Points, in no order, along strands that fork, close into loops and pass close to each other.
Two points are linked if the straight distance between their rows is under 60. Some points are linked to none.
q_343: [ 24  -8  13 -39  12  10 -22  -3 -44  16 -23  -8  -3  16  18  12  10  -8
 -11  -9]
q_144: [  5  16  10 -26  10   5  -4  -4   3  -3  29 -22 -27 -12   9  -1 -11 -25
  -8  14]
q_905: [ 14  -4  21  -7 -25 -18  11 -11 -10  19  -5   2 -10 -10  20  22  31  -4
  19  33]
q_320: [ -4 -22 -12  -7 -15  12  -3 -16  -5  -3 -28   1  25  12 -12 -17  22 -11
   6 -20]
q_372: [ 25 -14  -8 -14 -12 -13  -4  -7  -3 -35  15  -2 -12   1 -11   2  20  23
  25  49]
q_811: [ 17   7  -3  13  11  12  43  37  41 -11  21   3 -18  -8 -19   4   9  -1
  11  19]
q_208: [ -3  15 -12  10  -1   7  18  29  13  -1  15  -2 -21  -5  12  20  -8  -4
 -14   8]
q_717: [-11  11  -6  25  13  17  -8  30 -15  -6  -3 -11   9 -10  16  15 -36  10
  -8 -27]
q_224: [-20   5  29  -5   0 -20  -8   0 -16  15 -24 -28   9 -12  27  -7 -27  12
   0   2]
q_510: [ -7  -2  12  -1  19  -1 -16  15 -27 -11 -12 -27  11 -23   4 -11 -14  -6
  19 -12]
q_367: [ -7  11  23 -13   3 -24   4 -13   7  14  12 -11 -13  -1  17   7 -43   8
 -26   9]
q_759: [  1   1  40   9   1 -29 -13   8 -13  23 -26   1   0  -9  14  -1 -12   0
 -17   1]
q_132: [ 23   5   9  22   0 -11  18  16  27   6  24  15 -30 -14 -12  17   3  -1
  14  25]
q_291: [ 24 -12 -17 -53  10   8  -8 -28 -10 -10 -15  10   1  30  -7   5  31   7
   3  10]
q_756: [ -6   1 -13  -9 -27  22   9 -21   4   2   7   7  11  18   0   4   9 -21
  -6   9]
q_319: [-28 -19  -5   9 -20   8  16  -5   8  -7  -9  -7  29  -4  -9  -9  11  -5
  17   2]
q_561: [-24  -4   6   1  -6 -13  -8 -30 -15  -3 -15 -26  20  -3  24   9 -16  10
   0  -1]
q_689: [ 23   6   7  -6   0 -12 -13 -25 -15  11  -8   2 -26  15   6  -4  17 -21
 -19  16]
q_964: [ -5 -22  21   4  25   4 -11 -11  -9 -15 -15 -41   8 -10 -12 -32 -16 -13
  18  -6]
q_14: [ 17   1 -22  26  -5  15   7 -22  16  -2  24  28 -15  23 -15  10 -20 -19
 -23  -1]
q_446: [ 14  -3  28  32  -3   0   8   7  10   9  -1  10   5   4  -7  14 -48   2
 -28  11]
q_847: [-21 -12   0  11 -29  25  31 -10  26   6  11 -10  32 -10  -5   5  -4 -18
  21   2]
q_886: [  0  -8  32  21 -17 -17   6   5  11  25 -10  16   5  -3 -10   0 -18   0
 -20   9]
q_270: [ 16 -28 -18  -5 -24   9  -5   8  -1 -33  -7   8   4   8 -25  -2  24  14
  26  32]
q_492: [-19   1   4 -15   7 -21  -6 -24 -14  25 -24   7  15   1  16  -9  13   0
 -25 -24]
q_92: [-17  11  12   2  25 -11  18  15  26  -3   3 -14   3  -6  -2  -5 -44  43
  -5 -16]
q_294: [ 36   1   8  33 -14 -22   7 -12   9  10   8  26 -20 -10  -4  23  21   2
  14  18]
q_523: [ -5 -20 -15   0  10 -10  15   9  24 -19 -13   1   2  32 -34 -23 -25  21
  10  26]
q_873: [  6  -8 -16 -22 -10  19 -13   3 -18  -3  -9   5  19  10  -8  -4  33  10
  15 -19]
q_261: [ -2 -13  14  13  -8   9   9  -7  24  16  17  30  32 -14 -27  -7  -6   3
  -6 -37]
q_793: [  2 -10  11  -2  -8 -28  -5  -2 -28  16 -16  -6  -4  -6  23  26  20  19
  13  23]
q_844: [ 41  -5   4 -16 -14   8   3 -35   8   4  20  19  -1  32 -18  16  -2 -15
   2   1]
q_300: [-12   4  10   5  -8  23   8  27 -22 -13   9 -33   9 -21  28  20 -13 -10
  19  15]
q_99: [ -9  -2   0  -3  17 -31   0 -26  11   1   5  -4  -9 -16   6 -26  32 -21
  15  24]
q_126: [ -8  -5  -3  17   9 -11   0  -3  -9 -11   4 -13 -11 -29   2 -13  27 -25
  14  19]
q_312: [-11  11   8 -25 -21   1 -10   3  -5  32 -14  18  12  14   8  -9 -17  21
 -26 -20]
q_721: [ 24  -8  19 -12  -6  -3  -5 -16 -17  -1  -8 -11 -12  -6   5  13  26 -25
   9  32]
q_822: [-22   7 -19 -13  18   8 -28   8 -17 -21 -27 -18  13  13  -2 -33 -11   1
   1 -14]
q_168: [ -4 -12  -1  -3   6   2 -11 -24 -19  -9  10 -18   5   0   7  10   4   2
   6 -18]
q_757: [ -1  -7  14   4  -9 -28   9 -11 -12   4  16  -2 -16  -3  17  32  -6  29
  13  15]
q_411: [-18  33 -21   9   2   7  27  31  19   8  14  12 -22 -12  15   1  28  -8
 -10  12]
q_640: [ 39 -13   3  16  15  -9  -7  -6   8   3   5  26 -13   6 -41  -5  16 -12
  15 -23]
q_748: [ 28  -6  -8  23   7   7  -7 -13   8  -4   6   6 -11   6 -29 -11  14 -31
   4   8]
q_798: [-16  20  12  -8 -12  15 -11  20 -25   7   0 -24   6 -14  40  19 -29   1
  -2  -1]
q_754: [ -6   5  -7   9   3  -5 -10  39  10   4 -19  22  -7  11 -27 -24 -15  22
  -6 -13]
q_665: [  6   6 -17  14  -6   6 -20   9 -19 -10 -11   0  -7  24   3   3 -12   1
 -12   4]
q_710: [  5  -3  14 -39  12  -4 -18 -21 -14  22 -23  -6   3  15   9 -14   5  -1
 -18 -21]
q_152: [-31  -3 -18  21  17   4   6  11  -5 -28  -7 -22   3  -9  10   2  -6   4
  -1  11]
q_966: [  3 -32  11  -4  -7  -5   8   4  -3  -7  -4 -14  13 -25 -13   6  31  13
  42   5]
q_899: [  8 -23 -16   8  -4  10   3  -1   6 -27   1  -3  -1  17 -28  -7  -7  17
  19  13]
q_284: [ -2   6 -12  38   8  15  -1  11  -4  -8   3   2   3   1 -13   4 -26  -7
 -23 -30]
q_651: [ -6  16   4  11   8  10 -30  18 -37  -1   9  -8  10 -14  24  19 -30 -16
  -6 -26]
q_149: [  1  -8   3   6  18 -39 -12 -29  -8   8 -26   5  -7  12  11  -4  17  -8
 -17  18]
q_837: [-10   2  26 -10   1 -10   2  10  -6  19   0 -24   0 -26  14  -6  -4   5
  15  -4]
q_516: [ 40   7  -2 -23 -20   2   6   3  18  19  -9  36  -6  32 -21 -14  14   5
  19  16]
q_9: [ -7  17 -29 -15 -16  22 -22 -19 -10   0   0  10  -3  23   9  -8  18 -24
 -22  -6]
q_302: [ 40  -2  -4  20   6 -14  16 -23  10  19  10  41  -5  -6   2  31  36  10
  16  -4]
q_517: [  3   8  -8   7   7   5 -23  49 -30  -8   4   2 -13   0  13  22   1 -19
  12  15]
q_11: [ 16 -22   4 -46  -2   2 -12 -22 -29   1 -20 -10  11  24  10  23  22  16
  -1   5]
q_186: [-40 -15 -32 -16   6  -2   1 -17   0 -31   8 -16  15  -9  -3 -27  17   9
   7   6]
q_996: [-13   8 -10 -14  -6  21   6   8  15   0   6  -2   4  19  -6  -2 -22  16
  -7 -16]
q_336: [ 12  18  18 -21  -5 -19   3 -17  19  19  30  21 -16   7   8  13 -21  12
 -23   3]
q_903: [  8   4  33   4   4  10  30  21  12   3  -6 -27  -1  -6  15  22 -42   9
  -1  21]
q_356: [-16  -3 -22  -4 -11   8   3 -16  10 -20  17  -2  -5  10   2  -4   3  -7
  -7  24]
q_440: [ -7   6  -8  35  26   9  40  20  10 -26 -17 -24  11   5  20   9 -29   9
 -26 -12]
q_716: [-16  -1  -7  -7  17 -51  -3 -36  -2   4  -5   4 -13  -5  12  -8  29   6
   4  16]
q_565: [ -9  -6   1   0  24   5  -1   2   4 -23 -24 -28  11   4 -13 -41 -33   7
   6  -9]
q_630: [ 13   6  12 -28  -4  -3 -12 -22 -11   5  27 -12 -13   6   9  17  -3  -7
   0  -9]
q_288: [ -4  -9  21 -16 -14   1   0  25  -3  12 -11 -14   9 -24  -4  -7  21  -7
  33   1]
q_704: [ -5   7  12  -8  -8   6  10   2  31  18  34  23   4 -10 -15  -8 -10   8
  -5 -29]
q_744: [ 29  -1  -8 -35 -12   3  -4 -32   5  12  -2  28 -11  40 -15   2  18   0
   3   3]
q_930: [-35  15 -12 -24 -15  -4  -9  -8   5   5 -10  -2   8  15  12 -15 -19  25
 -15 -18]
q_703: [-41   4 -24 -15  12 -17  12 -16  26 -18  11  -7  -6   2   7 -16   4  11
  -2  11]
q_745: [-14  13 -15  -4  -3  14 -10  32  -8   0  12  -2   5  -5   4   5 -21  28
  -4 -32]
q_618: [ 29  -6  18 -16   4   3  -4 -17  16  23   9  24   2   1 -27  -6  13  -6
   6 -33]
q_143: [ 14  13  10  -3 -20  17 -15  22 -13  19 -13  16   5  12   6   2 -17  -6
 -39 -14]
q_728: [ -5  -9  -8  10   2 -13  -8  23 -15 -17  11 -12   1 -24   5  13  20  15
  38   1]
q_447: [  8  15 -21  -5  18 -16 -10  -7   3 -21  41   3 -35  -9   2  -1  23   0
  15  20]
q_154: [  8  12  28 -20 -14  -5  -5  -2   2  33  31   3 -12 -10  19  18  -6   1
 -12 -14]
q_926: [-14  -2  12 -16  -5  19  13   8  13 -19  -4 -34  17  -4   1  -8 -21  23
  20   8]
q_752: [ 20   9 -19  22  -3  -6   4  -9   7  12  -2  38  -6   0 -10   4  43   6
   8 -17]
q_161: [-13  13  21  11  20   6  32   6  28   2  10  -9   9 -16   5  -5 -39  10
 -27 -13]
q_885: [ -2   9 -35   5  -2  -2 -14  -8 -18  -1 -19  18  -9  22   7  -7  33 -25
 -16  -1]
q_70: [  3   1   5   1  16   8 -32  20 -48  -7  -4  -2  -3  -1  20  16  -3 -35
   4   0]
q_181: [-17  13   4  16   1  14  11  17  15   9  11  -6   0 -24  11  -5 -12 -12
 -21  -7]
q_682: [-20   8 -17  22  32  11  34  22  14 -31   3 -21  -2 -16  18  -5  -1   0
  -8 -13]
q_574: [ -3 -10 -19  -2   3 -10 -16  30 -33 -25   9   0 -10 -12   9  11  10   7
  21  28]
q_645: [-17  12 -15  -6 -17   2  18  -2  39  20  18  27  11 -13  -9 -10  12  14
  14 -18]
q_441: [ -8   8 -13  13  -8  -8   6  15  10   9  10  19   5 -10 -13   3  28  23
  16 -22]
q_951: [-15   9  -7   1   1  -6  -4 -31   3  24 -17  12   5  -4   8 -23  22 -30
 -27 -17]
q_13: [ -6  16  29   1   5   5  10  35  14   8   6  -9   5 -27  -1   1 -31  35
  11 -21]
q_245: [  8  -9 -21  20  16   0  -8   0  -1 -25 -11   1 -14  -9 -21 -24  37 -26
   7  14]
q_900: [ 18   7  -8  -8  -6 -21   0 -15   7 -17  17  14 -23  -6  -1  -3  33   4
  19  42]
q_941: [ -2  10  -7   4   8  29  11  19  10 -10 -12 -13  -4  28   0 -12 -19 -17
 -31  13]
q_545: [-35  -7 -29   2   9 -11  -9  -7 -23 -28 -14 -16  15 -12  17  -7  21   4
   8   5]
q_846: [  2   8  13  -1  -9  33  -6  19  10  10 -10  -4   1  11 -12 -15 -23 -22
 -31  -5]
q_646: [-10  12 -31  11  -5  -3 -17  10   5   5 -18  40   1  21 -17 -16   5  19
  -6 -33]
q_274: [ 13  -4  25  40   2   7 -13   1  -5   1  -5   0   8  -4 -13  -1 -38  -2
 -23 -22]
q_491: [ 11  13  33 -20  10   6   9  24   9  -1  17 -26 -25  -7  10   9 -32   2
  -1  12]
q_633: [-17 -11  -6  16  15 -24 -20 -10 -31 -14 -25 -18   2   1  15  -2  16 -14
  -5  12]
q_650: [  3  -6   4  28  -2   5  13  -9  27  13  16  23   8  11  -9  11 -34 -13
 -38   3]
q_751: [  7  -8 -22   2  -2  10  -7 -22   2   2 -25  25  12  21 -16 -21  41 -19
  -1  -1]
q_974: [ 25 -12   2   3   7  11   7 -25  25   1  24  15  -1  26 -30   3 -28 -32
   0  12]
q_189: [  0 -19   8  11 -35  16  16 -14  17  25  18  16  30 -14 -13  17  -2  -5
   8 -20]
q_494: [  2  -1 -24   1   4  -7 -12  15 -12   1 -19  24   9   6 -20  -3  33  27
  15 -36]
q_206: [ -4  -6   9  13  -5  25  16  22   1 -10   9 -32  16 -28  -1  10 -16   5
  20  -1]

A tip is a point with one link. Name the tips that can be reached along the links from each point below, in the order of the rows.
q_132: q_811, q_757, q_754, q_440, q_618
q_161: q_411, q_13
q_899: q_523, q_447

A piece is two or more points that can be reached from each other along the links. Count, over all rows, the pieces, the separate loops (a circle has one, a figure eight two, a Y none), the forks (points with three links) and the tips (points with one).
pieces: 4
loops: 2
forks: 12
tips: 16
